Each row is a point on a tangle of strands that fork and nearly touch. The rows are in no order.
Points whose rows are less than 48.6 apart are linked; no others are. Some points are linked to none.
J_520: -21  32  -1  -1  -21  -7  -21  -3  -18  11  -12  -10  -5  7  -21  12  -3  10  9  16  1  3  -1  31  -12
J_686: 14  -19  1  12  -11  0  14  16  -5  -12  24  12  9  8  23  -9  -2  -9  -17  -10  -9  0  -3  -27  -11
J_976: 11  -17  4  15  -18  5  15  21  -1  -22  43  6  15  -5  16  13  -7  -6  -1  -21  5  -8  -8  -9  11
J_59: 6  5  -8  18  15  -29  -7  -4  -20  21  0  -13  2  14  -8  13  -11  4  8  14  4  -3  -14  19  -6
J_550: 21  -8  4  13  -16  2  -3  10  -11  18  -4  27  7  -13  17  -3  -20  -15  6  14  -5  16  10  -2  10
J_183: 1  -21  5  18  -5  19  11  6  26  -14  39  16  6  1  14  9  2  -11  -13  -15  14  -6  8  -34  -23
J_672: 17  4  23  -5  0  -3  -4  3  17  18  17  -5  -17  -4  0  -6  -5  2  -9  26  -7  -1  13  0  -3
J_503: -24  6  -20  4  3  9  2  -25  -4  -7  -15  -6  2  3  -3  13  16  22  2  4  1  -1  21  4  -7
J_475: -9  19  -5  -9  -4  21  -3  -20  6  -7  -15  -23  2  14  -19  0  22  10  2  9  8  24  -5  16  -11
J_755: -17  7  -15  16  -10  -6  4  -22  -23  2  -12  -3  -2  7  -7  19  4  17  4  15  -14  5  15  17  -6
J_794: -8  12  -5  -9  -9  -14  -23  -3  6  27  -19  -7  0  -1  -15  7  2  -2  18  -7  2  -5  -27  40  -18
J_917: -6  0  -10  -15  -4  -13  14  -8  -6  7  -23  -13  -1  9  -12  -1  14  18  -7  -1  -7  -1  -9  9  -15
J_363: 2  -15  9  18  -24  0  18  23  8  -8  46  17  12  4  29  -2  -5  -12  -13  -25  8  1  -9  -23  -7
J_75: -21  5  -2  12  6  -4  -15  -15  -20  13  4  -1  -16  12  -8  17  -6  13  -6  23  11  -10  33  -1  -19
J_847: 1  9  6  4  2  1  -21  -2  -20  14  -27  12  1  -16  17  -2  -25  2  5  11  15  0  4  18  0
J_205: -9  13  12  -5  10  -26  -7  6  -2  18  -2  10  -9  1  -6  -12  -14  -21  3  28  5  3  0  1  3
J_615: -18  0  4  -6  -7  0  15  6  -12  -32  7  10  7  -2  -1  2  7  -9  -2  -7  -21  3  14  -9  1
J_580: 20  -19  -1  7  -1  -6  10  18  -9  -3  9  6  5  -2  19  -5  -9  -10  -12  -12  2  -1  -13  -21  13
J_521: 15  -23  7  -4  18  2  5  0  7  11  12  0  -5  -3  0  4  6  5  -21  -2  -2  -9  8  -27  -16
J_164: -6  0  2  -2  12  17  4  -7  -5  -26  7  -11  1  1  6  10  10  13  -9  -9  -1  -8  14  -17  1
J_943: -7  -14  -10  4  15  -11  11  -10  -8  5  4  4  -9  8  18  -7  0  18  -14  16  5  -5  29  -19  -10
J_461: 13  -3  9  5  15  -8  0  13  6  -4  6  6  -1  -2  2  -9  -15  -20  13  6  2  -5  -5  -4  21
J_919: 9  -19  2  2  6  11  15  2  -2  2  29  8  5  -12  12  17  8  5  -19  -10  2  -11  21  -31  -12
J_888: 0  6  6  11  3  11  -2  10  -4  -30  9  -15  -2  24  17  -22  2  -4  -15  -16  0  -6  -14  -15  0
J_331: -17  27  -6  -14  -9  17  -11  -9  12  3  -18  -14  7  5  -19  -6  15  -3  10  3  13  22  -26  26  3
J_221: 1  -4  8  -2  14  -15  17  -1  8  8  20  14  0  -2  -6  -8  -6  -22  14  9  -15  5  8  -8  18
J_209: -9  10  10  9  9  9  -15  -14  -1  0  -1  -8  -20  14  -14  5  1  5  -7  28  1  -8  19  9  -11
J_614: 14  1  -15  -8  -22  0  8  -8  10  -3  -27  3  9  -17  -5  1  -3  -1  34  -18  -4  6  -12  17  13
J_334: -6  0  2  5  13  0  7  3  -1  -13  10  -11  -14  26  12  -14  -5  9  -15  6  4  -10  -4  -15  0
J_650: 22  -14  -2  15  -4  10  -1  23  -4  -7  9  15  11  -13  16  6  -17  -17  6  -24  17  -2  -13  -18  19
J_940: -2  3  0  -3  15  -14  -3  13  -16  -4  -24  0  1  4  6  -14  -6  -17  -6  3  7  0  -18  -3  5
J_716: 12  4  12  6  2  14  -21  4  -3  -3  -13  -14  -9  9  -7  5  5  0  -12  20  -7  -1  1  4  -3
J_999: 23  -6  -1  4  5  -5  11  -8  7  -3  -7  -11  -9  4  -5  -1  1  0  12  5  -6  -2  -1  -3  -2
J_536: -5  26  0  -13  3  -3  -20  -12  4  15  -29  -13  9  -13  -5  -1  4  4  12  -4  23  17  -28  28  9
J_389: -1  -5  7  23  -1  -10  -5  15  2  6  27  24  -1  13  26  -31  -13  -20  -10  -6  -7  7  0  -8  14
J_704: 0  -9  15  8  12  -1  -1  7  2  26  30  21  1  9  2  -3  -11  -17  -9  11  -10  7  10  -7  18
J_352: 11  2  25  -13  -3  -12  -16  5  5  27  2  2  -12  -15  -9  4  2  -8  -5  16  -13  1  13  16  -2
J_483: -1  4  6  22  6  7  -21  23  -3  0  7  16  -3  15  16  -17  -17  -12  -12  13  -5  3  -1  -1  15
J_314: 16  0  14  4  -6  13  1  18  19  -13  18  -4  -5  8  5  -9  -10  0  -6  9  1  -5  -1  -17  -10
J_80: -25  -2  9  -12  5  -5  18  -5  -4  -13  18  15  0  2  9  -11  6  -5  -5  -3  -9  -1  30  -22  -1
J_51: -25  9  -1  -11  19  19  -6  -10  0  -21  -5  -4  -9  3  -14  1  13  1  -10  -1  -1  -6  15  -8  -8
J_647: -22  18  -13  -11  3  13  -2  -22  9  1  -10  -21  -12  10  -14  -5  15  16  7  14  20  -4  2  13  -23
J_60: -19  -3  -17  -18  -7  -4  16  0  3  -12  -17  3  18  5  -19  -9  7  -1  8  -19  -4  6  -25  2  4
J_407: 12  -23  -8  -6  2  0  19  -3  13  -4  12  -1  4  -23  9  17  7  10  3  -11  14  -14  20  -33  -14
J_144: 2  16  15  1  -3  -8  -5  18  4  -2  2  7  -8  -3  5  -22  -19  -16  11  24  1  7  8  -4  14
J_30: 2  -2  -3  -15  -21  -11  -19  3  2  23  -36  8  -1  -14  -10  -3  5  -3  16  -5  -4  -5  -13  29  -16
J_964: 13  -8  11  -9  4  -2  -15  -4  -5  15  -2  -7  -7  -16  -15  17  12  4  -5  1  -20  0  5  20  4
J_254: -3  -2  -4  -20  -2  -6  13  4  -2  -11  -2  -2  11  -16  -19  8  7  2  5  -25  -6  -1  -20  -1  17
J_343: -12  -5  -11  -12  18  -14  17  -17  4  -1  -7  -3  -10  5  -10  -4  11  17  -1  4  6  -11  4  2  -12
J_202: -21  3  -14  -23  -19  10  -5  -23  20  12  -12  -16  7  8  -13  -7  20  24  6  -9  -3  1  -18  19  -14
J_548: 12  1  2  6  -12  -8  -6  4  -20  7  -20  10  3  -12  12  -5  -11  -3  -2  13  -7  8  6  7  4
J_517: -12  -3  -3  12  17  -17  -2  -13  -21  10  3  -11  -7  16  1  13  0  12  -16  16  1  -4  0  8  -3
J_494: 35  -24  -5  -4  -8  -5  19  6  -4  4  3  -14  3  -13  -4  23  -1  -3  3  -26  1  -2  -7  -7  10
J_893: 8  -6  5  9  1  21  6  7  11  -22  27  -10  4  2  10  6  -3  12  -10  -8  4  -13  2  -20  -1
J_595: -3  6  5  16  7  13  -15  18  -11  -17  -4  14  -1  0  31  -23  -23  -8  -1  -5  12  -5  -4  -2  19
J_423: -2  22  9  -8  -9  3  -19  1  -9  5  -26  -21  -7  6  -7  3  6  6  -4  11  -2  4  -1  22  -6
J_867: 36  -5  7  -1  -2  10  -19  6  2  3  -13  -13  -4  -12  -3  12  6  -2  -8  0  -10  -1  -6  6  2
J_53: -34  30  -7  -1  -13  1  -4  -19  -4  6  -9  -15  -12  17  -20  9  2  19  12  15  10  1  0  23  -25
J_598: 38  -26  -7  9  -6  1  9  13  0  11  1  3  1  -7  4  7  -8  -5  -2  -6  -6  4  -11  -12  5
J_360: -12  5  -16  -20  -4  15  12  -28  26  -3  -6  -14  16  5  -14  4  21  23  9  -16  7  11  -12  5  4
J_994: -13  8  1  -16  7  -19  6  -3  7  9  -2  -6  -16  7  -22  -10  0  6  7  21  4  -11  -1  10  -13
J_927: -8  6  -4  -22  0  13  1  -15  20  6  -12  -21  -6  -3  -22  -6  23  16  7  -7  9  -15  -7  13  -27
J_277: 19  7  -2  17  -9  19  0  8  -10  -26  -10  -2  15  -3  13  4  -7  -12  3  -12  -1  7  -7  -3  21
J_949: -9  6  11  11  13  -14  -17  11  -13  1  -6  -1  -8  18  0  -9  -14  -16  -9  18  1  -1  -11  3  8
J_963: -3  10  -25  4  -10  0  -1  -12  -5  4  -28  8  19  -11  2  4  -3  1  21  -15  1  21  -17  23  26
J_618: 13  -4  14  -12  6  1  0  -13  18  12  8  -3  -12  -11  1  5  10  10  5  11  -6  -7  30  -2  -16
J_122: -6  4  -9  6  4  -14  2  -3  -24  5  -21  -13  7  15  2  6  5  16  -13  3  -4  9  -12  12  1
J_934: -34  2  -26  -7  -14  7  -6  -26  6  7  -15  4  7  4  -17  6  12  32  4  0  -3  -2  14  17  -17
J_140: 13  -1  10  8  -15  14  9  28  8  19  21  28  17  -12  22  -6  -11  -24  -1  -11  7  15  6  -21  13
J_171: 6  -22  1  7  27  -7  -6  -4  -6  13  7  0  -7  8  -4  9  3  1  -20  13  -3  -7  2  -4  -5
J_241: 15  -3  2  -7  -12  -20  -5  -1  -1  20  -21  10  1  -16  -3  -4  -5  -12  15  8  -12  8  -1  16  -12
J_528: -2  4  -4  -2  -15  2  7  8  -14  -23  -17  9  13  -7  1  1  2  -7  9  -8  -14  11  -1  1  13
J_828: 3  -22  -11  29  15  16  -1  -1  18  -12  24  16  -7  9  16  -3  2  1  -13  -11  6  -8  8  -29  -21
J_156: 13  -8  -1  9  -14  6  14  13  -9  -34  15  -7  17  -4  14  13  0  -6  2  -16  -7  -2  -4  -8  14
J_251: 12  -10  -17  -2  -5  -6  16  -17  18  -2  -7  -6  0  -9  -17  7  3  2  26  -10  -12  0  -5  14  4
J_367: -18  21  4  -14  1  5  4  -3  1  -16  -5  -7  -7  2  -18  -2  5  9  2  4  -11  -3  8  11  8
J_166: 26  -14  11  4  -18  4  10  20  7  6  20  16  12  -21  11  13  -13  -31  4  -13  9  7  -3  -14  11
J_985: -5  26  1  -15  1  -4  -2  5  -5  -4  -15  -11  2  -3  9  -4  -4  18  8  -9  8  6  -11  12  31
J_597: -12  -12  0  21  19  8  1  0  19  2  39  20  -8  17  11  -7  -3  -6  -15  -8  -2  -4  13  -22  3
J_714: 17  -10  -9  -2  6  3  22  -16  15  -8  -4  -11  -5  -5  -2  8  7  6  15  -6  9  -14  7  -18  -15
J_227: 5  2  7  -26  4  -3  5  1  14  8  -9  -11  -18  -5  -24  -11  14  -1  5  5  0  -10  -8  12  -22
J_160: -10  -4  13  11  14  2  -9  6  13  10  24  11  -11  14  4  -8  -6  -9  -24  16  -5  5  16  -14  0
J_185: 2  3  11  18  -1  7  -16  23  -3  -27  14  7  5  4  25  -23  -9  -15  -8  -21  7  -4  -20  -13  11
J_482: 3  -3  -7  0  11  -6  1  6  -9  -19  -25  5  8  -3  6  -10  -8  -27  15  -19  9  0  -23  -4  21
J_870: 18  -4  10  -8  9  18  -16  7  -11  -6  -13  0  8  -24  -1  9  -9  -16  1  -20  10  -1  -9  1  21
J_753: -18  2  -18  -12  -12  1  -2  -6  6  1  -17  12  20  -4  -20  -1  3  13  14  -10  -12  8  -19  23  18
J_321: 21  -6  6  1  -7  5  18  2  7  -22  9  -5  5  -12  -1  8  -8  -10  16  0  -7  -3  4  -13  6
J_130: -18  7  -21  -11  1  21  5  -31  9  -11  -14  -18  8  0  -1  7  29  23  3  -11  9  13  10  -5  -9
J_143: -14  -8  12  -1  8  -14  13  0  -12  -2  34  14  5  6  13  -15  3  -18  -16  -12  -16  5  17  -16  11
J_435: -11  3  -14  -10  -6  -25  -4  -8  -9  22  -19  -4  0  5  -22  2  4  8  4  4  1  -4  -21  26  -30
J_61: -17  9  -8  7  -15  -19  1  -22  -11  13  1  3  -7  3  -18  18  -8  6  17  19  -10  0  19  19  -22
J_430: -13  13  11  -13  -9  -9  3  8  -3  -11  -4  9  -8  -1  -8  -11  -6  -5  3  19  -17  5  13  5  7
J_401: 21  -7  10  2  -1  3  3  26  15  22  35  8  -3  -7  14  -6  -10  8  -15  -1  2  -1  -7  -15  18
J_955: -9  -3  -7  -1  17  8  -3  -4  -4  -9  10  -1  -9  -1  13  0  11  25  -12  0  9  -15  32  -25  0
J_373: 6  12  3  -2  17  -9  -25  -1  -14  17  -26  -9  6  -13  0  9  0  -3  7  -4  17  2  -17  25  14

A fork is a point with three links. Follow the links from the first point to the second and name the forks in between, in order.
J_964 / J_59: J_716 > J_647 > J_927 > J_917 > J_517
J_251 / J_53: J_999 > J_517 > J_917 > J_927 > J_647
J_171 / J_867: J_517 > J_917 > J_927 > J_647 > J_716
J_716 / J_650: J_647 > J_927 > J_917 > J_517 > J_999 > J_156 > J_580
J_521 / J_647: J_517 > J_917 > J_927
J_140 / J_475: J_580 > J_156 > J_999 > J_517 > J_917 > J_927 > J_647
J_209 / J_548: J_716 > J_647 > J_927 > J_917

Follow the links from the first point to the second, and from the first to the third. Name the last point that the two ways share.
J_794 / J_209 / J_494: J_917
J_30 / J_686 / J_520: J_917
J_367 / J_334 / J_183: J_144
J_435 / J_156 / J_60: J_999
J_963 / J_143 / J_475: J_999
J_955 / J_888 / J_160: J_144
J_156 / J_130 / J_618: J_927
